Each row is a point on a landscape with many valleys, with its height.
From any point a ball rolls to the lowest of the 4 points nearest to it. It stops when none of these is lower. Distance is the straight distance between rows; heights are no part of it.
z_649: [  4  -2 -10   1  -4  16   0   0  -9  13  15   9 -23 -10 -12  -4  10 -16
   6  16 -12   8 -10   6 -17  -6  21  15  -5   2  -3  -2   1 -12  11  20
  -3 -14  24   8  -7 -11   9   1 -14   7 -23  -4  15  16  11   6  -8 -19
  -4  -1 -12]  height 5.11
z_794: [ 13  -2  -6 -15  19  12  -9   2 -36  26  11  18  36  -4  12 -12   9   9
  -2 -21   4  10 -11 -25  -6  19 -16 -17 -13  15 -18  15  12   3  -6 -16
  41  29 -27 -14  24  -3 -15  26   2 -12  21  -6 -10   3   2 -24 -21   6
  15  31   3]  height 1.80
z_888: [-11   2 -19 -15   5  33   0  -5 -39  31  20  13 -19   4  -2  -2  14 -16
  -3  16 -13  16 -14  -4 -24   6  38   8   1  -3 -17   7  -3 -18   6  21
  13  -3  27  -4  -2 -10  10   5 -27   5 -18  -7   5  13  22 -21 -20 -25
  12  14 -17]  height 6.44
z_825: [  2  -4   6   8  -8 -11   2   6  19 -11  -4  -8 -16 -10 -13   2  -2  -5
   3   9  -3  -8   8   6  -1 -13   7   9   8   0   7 -10  -3  -1   6  10
 -23 -14  11  11 -12  -4   1  -9   4   5 -16   5   6  -6  -6  19   7  -2
 -17 -13   0]  height 4.90
z_31: [  6  -8   9  16  -6  11  -9  -5  -5  13   0  15  24  -3 -14  -3   8   1
  16 -23  -2   8  -3   9   6  24 -47  -5 -14  18   4   7   8  -1  -3  -7
  27  10 -16  -6   0  -2 -17  16   5   3  17 -21   2  16 -23   0 -14  16
  20   4   5]  height 1.82
z_901: [-14   8  -7   1   7 -10   5  -1  11 -14  -4  -5   8   4   9   3 -16   7
 -14   1   6  -7   2 -12  10  -2   7  -1   4  -8   2   0  -8   7 -12 -10
  -5  12  -9  -9   9   7  10  -7   6   1  12   6 -11 -14   5 -10   4  13
  -4   6   0]  height 1.67
z_388: [ -5  -8  13  20  -1  -6  -5  -2  24 -15 -31 -11  25  22   6  15  -5   9
  18 -29  14 -12  11   2  38  26 -44 -34   0  -5   9  12   5   6  -9 -23
   5  -3 -25  -4  -4  17 -16   0  31  -2  24   4  -1 -13 -14   2  -3  19
  11  -7  31]  height 7.68
z_585: [ -2  -9  16   5  -7 -26   9   8  28 -18 -15 -21 -16  -4  -7   7  -3   0
   6   8  -3 -14  19   7   5 -19  10  -2  16  -7   8 -15  -7   1   8   3
 -34 -22   6  16 -17   6  -6 -13   7   1 -19  11  -3 -19 -13  23  15  -1
 -24 -18   9]  height 4.11
z_663: [ -1   5 -12 -13   5   9   4  -3  -7   4   9   1 -22  -2   4  -1   0  -7
 -15  22  -4   2  -8  -7 -19  -9  40  12   3  -7  -6  -2  -6  -5   0  13
 -13   0  21  -1   2  -6  20 -10  -7  -1 -15   7  -1   1  24  -5   7 -15
  -3   4 -16]  height 7.24
z_856: [  0  -2   4  16  -4   3  -8  -1   6   1  -7   4  23   0  -3  -2   1   2
  10 -22   2  -2   0   2  17  18 -36 -10  -7  11   4   6   7   3  -6 -11
  16  10 -20  -6   2   2  -9   7  14   1  19 -11   0   2 -17  -3  -8  20
  12   5   9]  height 2.15
z_252: [ -4   0  -2  15  -3  -2  -1   0   8  -6  -2   3   9  -2  -6   3  -6  -3
   1  -9  -2  -7   2   0  10   6 -18  -2   1   4   6   0   0   2  -7  -1
   3   5  -7  -3  -2   0   0  -3   6   8  11  -7   0  -3  -9   0  -5  17
   1   1   2]  height 2.72
z_887: [  3 -10  21  14 -16 -21   0   7  29 -16 -18 -18 -15  -3 -17   9   0  -2
  14  -2  -7 -16  24  20   8 -14 -11  -4  15   2  12 -13   0   1  11  10
 -26 -30   8  18 -21   3 -17  -9   5   4 -17   4   7 -13 -20  31  10  -2
 -22 -23   9]  height 3.07
z_769: [-10   9  -3 -10   7 -18  11  -4  12 -18  -6 -11  -8   6  10   7 -16   7
 -20  17   4  -4   3 -12  -2 -17  34   8   9 -16   2  -7 -14   7  -9  -5
 -27   5   5  -4   1  10  16 -14   4  -1  -4  16 -17 -17  14  -4  20  -1
 -10  -1  -8]  height 2.52
z_561: [  7  -8   5  10  -4  17  -6  -7 -14  19   8  22  22  -5 -16  -5  12  -2
  16 -20  -6  15  -9   8   0  24 -42   0 -15  18  -2   5   6  -2   1  -7
  34  12 -11  -6   1  -7 -16  22  -3   5  13 -20   2  22 -21  -3 -17  13
  20   6   0]  height 1.74
z_117: [ -6  -4   6  19  -6  -9  -1   1  21 -12 -11  -4   6   2  -9   5  -8  -2
   4  -9   0 -11  10   9  14   3 -20  -5   5   2  12  -1  -2   1  -4  -1
  -6  -2  -4   2  -6   6  -5  -6  10   8   7  -3  -1 -10 -14  10  -1  17
  -6  -7   7]  height 2.68
z_635: [-10  11  -7  -4  16 -11  -1   1   1 -13  -8  -6  28  13  26   1 -13  18
 -10 -15  22  -2  -5 -23  24   5  -6 -13  -6  -9  -2  11   2  12 -14 -25
   6  22 -31 -17  23  16   1   2  16  -7  28  12 -14 -17   7 -23   1  13
   5  15  12]  height 1.53
z_70: [ -3   4  -9   1  10   4  -4   0 -12   4   4   8  26   2  13  -8  -3   6
  -4 -18   8   0  -6 -15  10  11 -15  -8  -8   6  -5   9   6   7  -8 -14
  19  23 -24 -13  16   1  -3  10   7  -6  23  -3  -7  -2   0 -19 -11  17
  12  18   4]  height 1.56
z_111: [ 11 -12  23   1 -17 -22   1  11  25 -14  -8 -23 -27 -13 -12   1  10  -3
  14   9  -6 -11  21  21   0 -21   2   1  14   2  11 -23   7  -1  20  13
 -28 -38  11  29 -21  -7 -14  -7  -1  -3 -29   9  11  -4 -19  36  15 -13
 -24 -28  12]  height 3.59
z_141: [ 26  -7  20  10 -30   0  -2   2   2  14  -1  -2 -18  -5 -34  -1  19  -4
  33   6  -9  11  15  51 -10  -8 -37  13  -9  13  14  -5  12  -6  26  26
  -7 -39  23  27 -26 -11 -16   8 -25  13 -25 -17  37  34 -27  40   7 -20
 -11 -37   0]  height 3.17
z_493: [-17  10  -6  -1  10 -14   7  -2   8 -20  -7  -6  17  12  18   5 -19  13
 -14  -5  15  -6  -1 -17  16  -1   6  -5   1 -14   1   3  -7  10 -14 -18
  -6  17 -19 -14  12  14   9  -7   7  -1  21  10 -16 -19   8 -17   5  14
  -2   5   5]  height 1.48
z_911: [  8  -1   1 -28   1   6   6   2   0   1   7 -12 -42  -9  12   1   9  -7
 -11  35  -4   7 -11   0 -28 -20  59  15   7 -19  -1 -17  -6  -4   7   9
 -25 -17  24  14  -4  -9  17 -16  -1 -13 -28  20   4   5  29   8  16 -35
  -2  -8  -5]  height 6.66
z_785: [ -5  -2   0  14  -4  -9   2   2  17 -12  -3  -5  -1  -1  -6   4  -9  -1
  -1   0  -1 -11   7   2   5  -4  -2   2   6  -1   7  -4  -5   1  -4   4
 -12  -3   0   2  -7   3   2  -9   6   5  -1   4  -1 -11  -6   8   5  10
 -11  -4   0]  height 0.86
z_778: [ -7  15 -17 -23  18  10   2  -5 -29   7  11   8   9   9  25  -6  -8   4
 -27   4   2   3 -10 -19 -11   1  22   0   2  -6 -18   6  -2   2  -7  -3
  18  25   1 -18  22   0  13   0 -11 -10  14   0 -14  -4  22 -31  -4   2
  10  18 -16]  height 1.40
z_703: [  5  -4  -6   3  -6   4   0   6   4   2   7   1 -24 -13 -11  -3   5  -9
   1  16  -5   1  -3   6 -12 -11  17  13   0   1   4  -7  -1  -6   8  17
 -12 -13  17  11  -9  -8  10  -4  -6   4 -20   0  12   7   6  12   0 -11
 -10  -6  -8]  height 7.57
z_455: [  0  -2   7 -11   2 -23  11   4  20 -17  -7 -19 -23  -5   7   6  -3   5
 -12  22   3  -5   7  -5 -11 -23  40  10  13 -16   5 -15 -13   5   1   0
 -37  -8  12   9  -6   4   9 -16   4  -6 -20  21 -11 -16   7  11  24 -11
 -17 -10  -2]  height 5.66
z_652: [  9  -7   8  -9  -6  -9   6   9  16  -7   3 -16 -33 -20  -1  -2   7  -5
   1  24  -3  -3   0   5 -13 -23  33  12   5  -8   7 -21  -2  -2  11  11
 -27 -24  17  22 -11  -9   7 -10   2  -5 -31  17   7   0   4  20  13 -20
 -15 -15   2]  height 7.83
z_610: [  9  -6  18  25 -22   4  -4  -6   6   6  -9   9   4   1 -33   6   4  -2
  22 -15  -8   2  11  37   1  15 -53   2  -8  21  12   4   4  -3   5   9
  10 -12   6   7 -14   0 -16   9  -9  16   3 -28  16  20 -29  20  -1   9
   7 -19   0]  height 2.00
z_496: [  8 -12  27  15 -21 -23  -3   6  31 -15 -22 -21 -18   3 -17   8   6   1
  17  -5  -8 -20  30  29   9 -16 -21 -10  20   4  13 -12   6  -1  18   9
 -26 -40   8  24 -28   4 -25  -7   1   3 -20   0   9  -8 -27  39  12  -3
 -25 -32  11]  height 3.41
z_344: [ 16  -5  17  21 -26   3  -1  -5   6   8  -7   7  -4  -2 -37   3   9  -5
  26  -6 -11   7  12  44  -2  10 -50   7 -10  21  12   3   6  -5   9  18
   4 -20  14  13 -20  -3 -16   9 -16  17  -8 -26  23  26 -31  29   4  -1
   1 -25  -4]  height 2.20
z_262: [ -6   5 -10  -1   5   0   3  -2   2  -6   6   1  -5  -2   2  -1  -8  -1
 -14  10  -1  -2  -3  -8  -6  -5  18   8   5  -6  -2  -2  -8   2  -5   5
  -7   8   4  -4   3   0  14  -8  -2   3  -1   4  -6  -6  11  -6   4   4
  -7   4  -9]  height 2.93
z_335: [ -7   5 -11   1   4   5   2  -2  -5   0   8   7   6  -2   4  -4  -8  -2
 -11   0  -2  -1  -6  -8  -2   1   2   4   0   0  -4   3  -4   1  -6   3
   6  15  -4  -7   6  -3   9  -2  -3   2   7  -3  -6  -1   5 -10  -5   9
   1   8  -6]  height 0.87
z_798: [  6   0  -5 -16   1   1   4   3   2  -1   7  -5 -31  -6   6   2   4  -5
 -11  29  -1   1  -5  -5 -21 -17  47  15   4 -14  -2 -12  -5  -4   3  12
 -23 -11  22   8  -4  -6  17 -13  -2  -7 -23  14   1  -1  22   6  14 -24
  -6  -4 -10]  height 8.11
z_354: [-12   4   2  11   6 -10  -1   1  15 -17 -19 -11  26  17  13   7 -11  12
   3 -21  18  -8   3 -12  32  12 -23 -19  -1  -8   4   9   2  10 -11 -22
   1  10 -27 -11   8  15  -5  -1  23  -2  27   8  -9 -20  -2 -12  -1  19
   3   5  21]  height 2.41
z_582: [  6  -8  -9  -6  -6  25   0   3 -15  20  19   6 -34  -9 -12  -5  19 -18
  14  22 -10  14 -15  12 -23 -10  34  17  -4  -1  -2  -3   3 -17  16  21
  -1 -26  28  12 -12 -15   9   5 -21   5 -32   0  26  20  16   7 -11 -36
  -2  -4  -9]  height 3.80
z_894: [  1  11 -13 -22  23   9  -3  -2 -36  13  10  10  25   4  27 -10  -4   8
 -19  -8   6   4 -11 -25  -4   6   5 -10  -4   3 -20  13   4   5  -8 -12
  32  31 -17 -19  29   1   0  12  -7 -13  22  -2 -14  -3  16 -32 -10   3
  14  26  -6]  height 1.37
z_889: [  5   3  -4  -2  13  -1  -8   3 -13   8  -4   5  34   6  19  -7   2  13
  -1 -26  18   2  -6 -20  17  16 -23 -17 -13   9  -6  14  11  10  -8 -22
  22  24 -36 -13  20   6  -8  13  17 -10  29   4  -8  -5  -2 -20  -7  13
  11  26  11]  height 2.13
z_220: [-13  -3  10  17  -3 -14   4  -2  28 -24 -24 -16  12  16   1  15 -13   5
   8 -14   6 -15  16   0  29   6 -22 -20  11 -11  10   1  -6   3  -6 -14
 -13  -6 -14  -1  -8  16  -9  -8  22   4  14   3  -7 -22 -11   5   0  19
  -5 -11  21]  height 3.71
z_178: [ -4   3   0  -5   4 -19   9   0  16 -16  -4 -11 -12   0   4   6 -10   5
 -14  18   2  -6   6  -8  -4 -16  30   9   9 -12   3 -10 -13   3  -5  -1
 -28   0   8   1  -2   7  12 -18   3  -2  -8  14 -12 -16   9   3  18  -3
 -14  -4  -5]  height 3.78
z_753: [  6   7   2 -33   4  -6   8  -2   2  -6   4 -15 -34   0  18   4   3   0
 -22  36   1   4  -3  -6 -25 -25  63  16   9 -23  -2 -14 -10   1   0   1
 -34  -6  23   5  -3  -1  21 -16   2 -15 -23  22 -12  -5  29   5  27 -28
  -2  -7 -10]  height 5.96
z_668: [  1  -4  -4   8  -2  18  -5  -5 -15  17  14  21  12  -6 -15  -5   9  -7
   9 -10 -11  13  -8   7  -4  15 -25   5 -11  14  -4   4   1  -7   2   2
  27   9   0  -3  -1  -8  -6  16 -10   8   6 -20   3  18 -13  -4 -21  10
  12   4  -7]  height 1.84
z_743: [  3   2 -11 -20   2  13   3  -2 -10  12  12  -1 -30  -1   4   0   6 -11
 -11  28  -5   5 -10  -6 -24 -11  49  12   4 -11  -6  -4  -6  -8   2  17
 -13  -9  27   6  -3  -9  19  -8  -8  -4 -23   8   3   6  28  -4   5 -25
   1   3 -14]  height 7.40
z_118: [  0   6 -13 -12  17   4  -2   1 -22   9   7  10  28   3  23 -10  -4   9
 -14 -13   9   1 -12 -23   4  10  -5 -10  -7   3 -14  12   6   8  -8 -16
  24  28 -22 -17  25   1  -1  10   0 -10  24  -2 -12  -3   9 -28 -10  10
  10  24   0]  height 1.39
z_637: [ 11  -6  11  12   3   0 -18  -1  -3  14 -18   5  34   8   4   1  13  13
  19 -39  19   2   3  -8  24  36 -51 -29 -20  20   4  18  19   8  -7 -24
  26  13 -36 -10   7   6 -23  17  28  -8  26  -4  -3   2 -20  -7  -3  13
  22  19  22]  height 5.70
z_282: [  2  -8  17  26 -19  -7  -5  -1  20  -8 -16  -2  -1   4 -25   9  -3  -3
  17 -13  -7 -11  17  27  11   8 -42  -5   4  12  16   3   4  -1   3   7
  -3 -16   1   7 -17   4 -15  -2   2  13   2 -13  10   2 -27  25   1  12
   0 -18   7]  height 2.18
z_195: [  3 -16  28   6 -15 -34   5   9  34 -20 -24 -29 -20   2  -8  10   6  -1
  14   1  -9 -20  31  19  12 -20  -5 -15  28  -6   8 -18  -1   0  18   4
 -34 -41   6  26 -27   8 -24  -9   6  -4 -22  11   0 -19 -24  34  17  -6
 -29 -28  17]  height 3.52
z_229: [-18  15  -7 -12  12 -16   8  -7   4 -20  -4  -6   5  14  18   5 -22  15
 -24   8  11  -1  -2 -17   4 -11  26   3   5 -18  -1   1 -13  12 -14 -12
 -12  17  -4 -16  11  14  13 -12   2  -3  11  13 -18 -16  17 -16  15   6
  -2   2  -5]  height 1.52
z_480: [ 18  -9  11   2   2  10 -15  -5 -20  31   2  23  36  -4  -6  -4  19  10
  18 -32   6  14  -9  -6   6  33 -45 -14 -21  26  -3  13  16   4  -5 -17
  40  19 -27 -10   9  -4 -28  31  11  -8  22 -16  -2  16 -22  -6 -14  12
  24  19  11]  height 2.09
z_809: [  8  -4  11 -23  -2 -15   9   7  15 -13   0 -21 -36 -14  10   2   7   0
  -7  31   1   0   2  -1 -20 -27  48  14  11 -18   4 -24  -7   1   9   3
 -35 -17  17  18  -6  -3  11 -16   4 -14 -29  24  -5  -6  11  16  23 -26
 -14 -15   1]  height 6.99
z_85: [ -2  -2   6  15   3  -4 -10   1  12  -5 -22  -6  30  16  10   5   1  12
  15 -32  19  -7   6  -8  34  26 -41 -28  -9   5   7  15  11   8  -8 -24
  12   8 -34  -9   6  11 -13   7  31  -4  29   3  -3  -8 -12  -6  -5  18
  14  10  27]  height 5.67
z_245: [ -6   3 -16  -3   5  18   1  -3 -20  15  17  15  -2  -4  -3  -8   3 -10
  -5   7  -9   8 -12  -5 -12   5  12   7  -2   4 -10   5  -5  -8   3  10
  15   6  12  -6   2  -8   9   4 -15   8  -5  -9   1   9  10 -14 -16  -2
   3  11 -14]  height 3.31
z_302: [ -2  -3   5  19 -10   4  -6  -3   7  -2  -4   6  12  -3 -13   1  -1  -4
  10 -15  -3  -3   3  11   8  12 -32  -1  -4  11   7   4   3  -1  -3  -2
  11   3  -8  -3  -5  -1  -8   3   6   9   9 -15   5   7 -15   6  -7  18
   7  -2   3]  height 2.47
z_140: [  9  -7  -6  -5  -7  14   1   5  -3  10  13   0 -34 -17  -8  -5  13 -14
  10  24  -9   9 -10   9 -21 -15  31  18  -3  -3   0  -9   3 -12  14  20
 -10 -26  24  16 -11 -14   9  -2 -14   1 -32   6  21  17  14  13  -2 -29
  -8  -9  -7]  height 4.37
z_742: [  3  -5  10  -3  -2 -18   5   8  21 -14  -4 -16 -25 -12  -2   3   0  -2
  -1  19  -1  -6   9   2  -8 -22  27   8  11  -8   5 -16  -6   0   7   6
 -29 -18  12  16  -9  -1   5 -14   5  -3 -23  16   0 -10   0  18  16 -10
 -20 -13   1]  height 6.45
z_519: [  0  -7  12  19  -3   0 -11  -1  11  -3 -20   0  28  10  -1   5   2   9
  16 -31  12  -7   6   4  28  27 -47 -23 -10  10   9  11  12   4  -8 -19
  17   6 -26  -7   0   7 -18   7  23  -2  25  -8   0   1 -20  -2  -6  19
  19   5  21]  height 3.26
z_35: [-15   1   2  12   0 -15   5  -1  21 -20 -14  -9  10   9   2   8 -16   4
  -2  -7   6 -13   9  -5  19  -2  -7  -8   8 -10   7   0  -7   6 -11  -9
 -11   3 -13  -3   0  11   1  -9  14   5  13   7  -9 -19  -6  -1   2  18
  -8  -5  13]  height 3.37
z_831: [  0  -2  -3  15  -5   8  -2  -1  -2   6   6  13   6  -6 -15  -4   3  -9
   5  -7 -10   2  -3   6  -2   8 -20   7  -6  12   2   4   0  -5   0   6
  11   5   3  -1  -2  -5   0   3  -4  10   1 -13   6  10  -9   0 -12  11
   4   3  -5]  height 2.25
z_407: [ 12  -6   1   9 -15  13  -1   4  -4  13  13   8 -21 -12 -26  -5  17 -16
  23  10 -13  15  -4  25 -13  -8  -4  17 -10   7   5  -3   5 -14  19  22
  -3 -24  23  16 -18 -13  -1   9 -20  12 -29  -9  28  26  -7  21  -7 -21
  -7 -17  -7]  height 2.92
z_629: [-11  15 -14 -17  14   1   2  -5 -12  -5   6   3   5   7  22  -4 -14   8
 -26   8   5   0  -8 -18  -4  -4  23   2   4  -9  -9   6  -8   5 -11  -6
   4  23  -2 -18  17   5  16  -7  -5  -5  13   5 -17  -9  20 -23   6   6
   4  13 -12]  height 1.46
z_158: [ -8  11 -12  -7  14   1   0  -2 -11  -3   5   4  19   3  22  -6 -10  10
 -16  -7   8  -1  -8 -19   7   3   2  -5   0  -3  -9   8  -1   7 -11 -12
  15  23 -18 -14  19   4   9   2   2  -6  22   4 -12  -9   8 -23  -4  12
   6  15  -2]  height 1.45
z_773: [ -8   2  -1   4   2 -12   5   1  16 -17  -3  -6  -4  -1   0   4 -12   2
  -7   7   2  -9   4  -5   3  -9  14   5   9  -7   5  -6  -9   5  -5   1
 -18   1   2   1  -3   6   9 -13   6   2  -2   9  -8 -16   2   2  10   6
 -12  -4  -3]  height 3.24
z_793: [  9  -8  -4   3 -11  18   0   3 -11  17  16   9 -28 -10 -19  -5  18 -17
  20  16 -11  17  -9  20 -19  -9  14  18  -8   2   1  -3   5 -16  18  22
  -3 -28  26  15 -15 -16   4   7 -23  10 -31  -4  27  26   4  15 -11 -27
  -6 -11  -8]  height 3.29
z_351: [ -1   0   3  -7   1 -16   9   4  14 -13  -2 -13 -20 -10   4   4  -2   1
  -9  21   0  -5   3  -5 -10 -20  35  11  10 -10   4 -14  -9   1   0   5
 -31  -8  11   8  -6   1  11 -13   3  -2 -18  17  -6 -12   8  11  19 -10
 -16  -6  -6]  height 6.00
z_204: [ -9  14 -18 -19  11   7   3  -7 -17   4   9   6  -2   7  17  -2 -10   1
 -26  12  -1   3  -7 -16 -11  -4  31   5   5  -9 -13   3  -9   1  -6   2
   2  17  11 -13  12  -1  19  -7  -8  -3   4   1 -13  -3  23 -22   5  -2
   5  12 -18]  height 1.66
z_459: [  7  -8  18  23 -17  10  -6 -10   0   9  -7  13  16   0 -22   3   6   0
  22 -22  -6   9   4  26   5  26 -58  -4 -13  22  12   6   7  -1   0  -5
  25   1  -8  -1  -8  -3 -19  14  -1  10  14 -26   8  21 -30  11  -7  15
  19  -8   5]  height 1.87
z_251: [ -4   7 -15 -13  15  14  -2  -1 -27  11  13  12  17   1  16  -9  -1   3
 -15  -4   0   5 -12 -18  -4   8   3  -4  -4   0 -15   9   1   1  -7  -6
  27  24  -9 -13  21  -3   6   7  -7  -5  16  -5 -10   1  12 -26 -13   7
  11  19  -7]  height 1.32
z_982: [ 14  -7   1   0 -14  10  -1   7   1   8  14  -1 -33 -18 -17  -8  17 -13
  19  18 -11  11  -5  20 -16 -16  15  17  -6   1   6 -11   7 -11  22  21
 -10 -32  23  22 -15 -15   2   1 -16   4 -34  -1  28  22   2  24  -3 -29
 -10 -19  -3]  height 3.38
z_151: [ -8   8 -19 -21  16  26   0  -4 -44  25  19  17  10   4  11  -6   3  -5
 -15   1  -8  13 -12 -17 -18  11  15  -4   2   1 -24   9  -2  -9  -3   4
  35  23   5 -12  19  -8   3  11 -19  -4   6 -11  -8   7  17 -32 -22  -4
  15  21 -12]  height 1.54
z_443: [ -6  12  -9  -9  18 -10  -1   3  -9  -6  -7  -2  33  15  29  -3 -12  18
 -13 -18  22  -1  -6 -26  23   6  -7 -15  -8  -5  -6  15   4  15 -13 -28
   9  25 -34 -20  26  14   2   8  12 -12  32  14 -16 -16   9 -24   1  12
   8  23  11]  height 1.44
z_641: [  4  -3  -7  -1   8  17  -7  -3 -23  20  14  19  26  -8   2  -9   8   1
   5 -17  -3  10 -12  -9  -1  19 -21  -3 -12  12 -12   8   5  -1  -5  -9
  36  21 -14  -9  12  -5  -9  19  -2  -1  17 -13  -4  10  -7 -16 -21  13
  16  16  -1]  height 1.49
z_290: [  6  -5   5  17 -13  14  -3  -5  -3  12   9  16   4  -5 -27  -3   7  -9
  18  -7 -11  12  -3  22  -5  11 -34   9 -12  17   5   3   1  -7   6   9
  14  -3   8   4 -11  -6  -7  12 -12  15   0 -22  13  22 -19  11 -11   4
   7  -7  -5]  height 2.08
z_766: [ -8   5  -6   2  10  -4  -1   1   2  -5  -5  -1  26   9  16  -3  -9  11
  -4 -16  14  -4  -3 -17  20  10 -15 -10  -4  -2  -3   8   3   9 -11 -20
  10  19 -27 -14  15   7   2   4  13  -5  28   4 -10 -11   1 -17  -4  17
   6  14  11]  height 1.71
z_546: [ -6   0 -18  -5   4  24   0  -4 -23  20  16  14 -12  -1  -5  -5   8 -15
  -2  12 -11  10 -12  -2 -19   3  23   9  -2   2 -13   4  -5 -13   4  17
  11   3  20  -3  -1 -10  10   5 -20   7 -11  -6   4  12  13 -14 -15 -11
   5   9 -18]  height 5.04
z_904: [ 10  -5   8  17 -18   3  -2   0   7   5   4   6  -9  -8 -29   0   7 -11
  18  -1 -11   3   7  26  -4  -1 -23  11  -6  14   9  -4   5  -8  11  18
  -4 -18  14  11 -17  -5  -6   3 -12  15 -15 -15  19  17 -18  24  -1  -2
  -7 -15  -4]  height 2.40
z_436: [ 13  -7  13   4 -15  -7   0  10  15  -4   4 -11 -28 -19 -17  -2  10 -10
  13  14  -6   0   7  20  -7 -18   4  10   2   1  12 -16   7  -5  20  19
 -18 -31  17  23 -17 -12  -3  -4  -6   2 -31   3  20  10 -10  33   7 -17
 -18 -22   3]  height 4.02
z_98: [  2  -6  15  20 -17 -12  -1   3  23 -10 -12  -8 -10  -1 -23   6  -3  -5
  14  -4  -8 -13  18  21   9  -6 -22   1   8   8  15  -6   1  -2   6  10
 -16 -21   9  12 -18   0 -12  -5   2  11  -9  -7  11  -3 -21  28   7   3
 -14 -20   4]  height 2.53
z_862: [ -3   2 -15  -8  10  20  -2  -4 -29  18  19  18  15  -4   6  -9   5  -4
  -6  -5  -6   9 -12 -13  -8  12  -3  -1  -4   6 -17   6   0  -3  -3   0
  30  20  -4  -9  11  -7   0  12 -10  -1  10 -10  -5  10   6 -22 -20   7
  12  17 -10]  height 1.07
z_270: [ -4   9 -18 -18   8  17   2  -5 -21  13  14   7 -17   5   7  -1  -1 -11
 -16  20  -6   6 -10  -9 -21  -5  40  10   5  -6 -12   2  -6  -7  -1  15
  -2   5  23  -5   3  -5  19  -5 -12   0 -12   2  -3   4  28 -14  -2 -17
   5   9 -18]  height 4.57
z_719: [ -6  13  -6 -22   9  -9   8  -7  -2 -10   4  -5 -15   9  16   5 -11   7
 -25  24   2  -1  -3 -13 -15 -18  48  12   8 -18  -4  -6 -13   3  -8   0
 -23   8  17 -10   3   5  20 -17  -1  -6  -8  15 -16  -9  27  -7  23  -9
  -4   0 -16]  height 4.12
z_567: [-15  19 -12 -17  18 -12   7  -5  -5 -19  -3  -4  17  17  31  -1 -23  20
 -28  -2  17   0  -6 -22  11  -8  16  -5   1 -18  -8   7  -8  14 -15 -23
   0  24 -17 -22  21  17  10  -7   3 -10  24  14 -23 -17  19 -25  12   7
   4  12  -4]  height 1.38
z_680: [ 10  -7  -3 -15  -5  11   1   6  -1   5  14  -5 -42 -15   0  -3  15 -13
   2  29  -5   7 -12   9 -24 -18  43  17   1 -10   2 -15   2 -10  15  16
 -14 -27  24  19  -9 -16  12  -6  -8  -5 -34  12  20  13  20  13   1 -35
  -6 -12  -3]  height 5.18
z_711: [ -5  -9  18  21 -14 -19   2   1  32 -21 -24 -14  -3  10 -14  15  -8   1
  12 -11  -4 -21  22  17  20   0 -24 -15  15  -2  12  -4  -4   1   0   1
 -19 -19  -1  10 -19  13 -16 -11  12   7  -1  -1   1 -18 -19  21   5  12
 -16 -19  14]  height 3.08
z_806: [ -2  19 -13 -25  25  -6   1  -1 -27  -3   2   2  27  17  38  -6 -16  20
 -27 -10  18   2 -10 -27  10  -2  10 -11  -6  -5 -16  14   3  12 -12 -24
  16  33 -24 -25  32  13   5   4  -1 -17  31  10 -18 -11  19 -32   6   3
  11  27  -3]  height 1.33
z_211: [  4   9 -15 -36  30  18  -1   0 -55  28  15  13  27   7  23  -9   1   5
 -19  -8   0  10 -11 -27 -16  10  10 -14  -2   1 -31  14   6  -3  -4 -10
  43  33  -8 -18  34  -4  -5  18 -15 -18  19  -7 -13   1  20 -39 -19  -8
  18  31  -7]  height 1.41
z_517: [ -8   4  -4  10   2  -3  -1  -1   7  -9  -5   0  18   2   6   0  -9   2
  -2 -10   7  -8   0  -6  14   7 -14  -6   0   0   3   4   1   6  -8 -10
   6  12 -15  -8   5   5   1  -1  10   1  16  -1  -5  -7  -4  -9  -6  17
   4   6   5]  height 2.19
z_886: [ -4  -6  13  25 -11  -2  -7  -2  16  -8 -17  -1  15   7 -12   7  -3   1
  15 -23   2  -9  10  16  17  18 -44 -13  -1  10  13   7   6   2  -5  -5
   8  -3 -13  -2  -7   6 -15   0  13   7  16 -14   4   1 -22   9  -4  19
  10  -9  13]  height 2.42

For each start below, name the point where the ball stops.
z_652 | z_806
z_649 | z_862
z_753 | z_806
z_809 | z_806
z_388 | z_806
z_911 | z_862
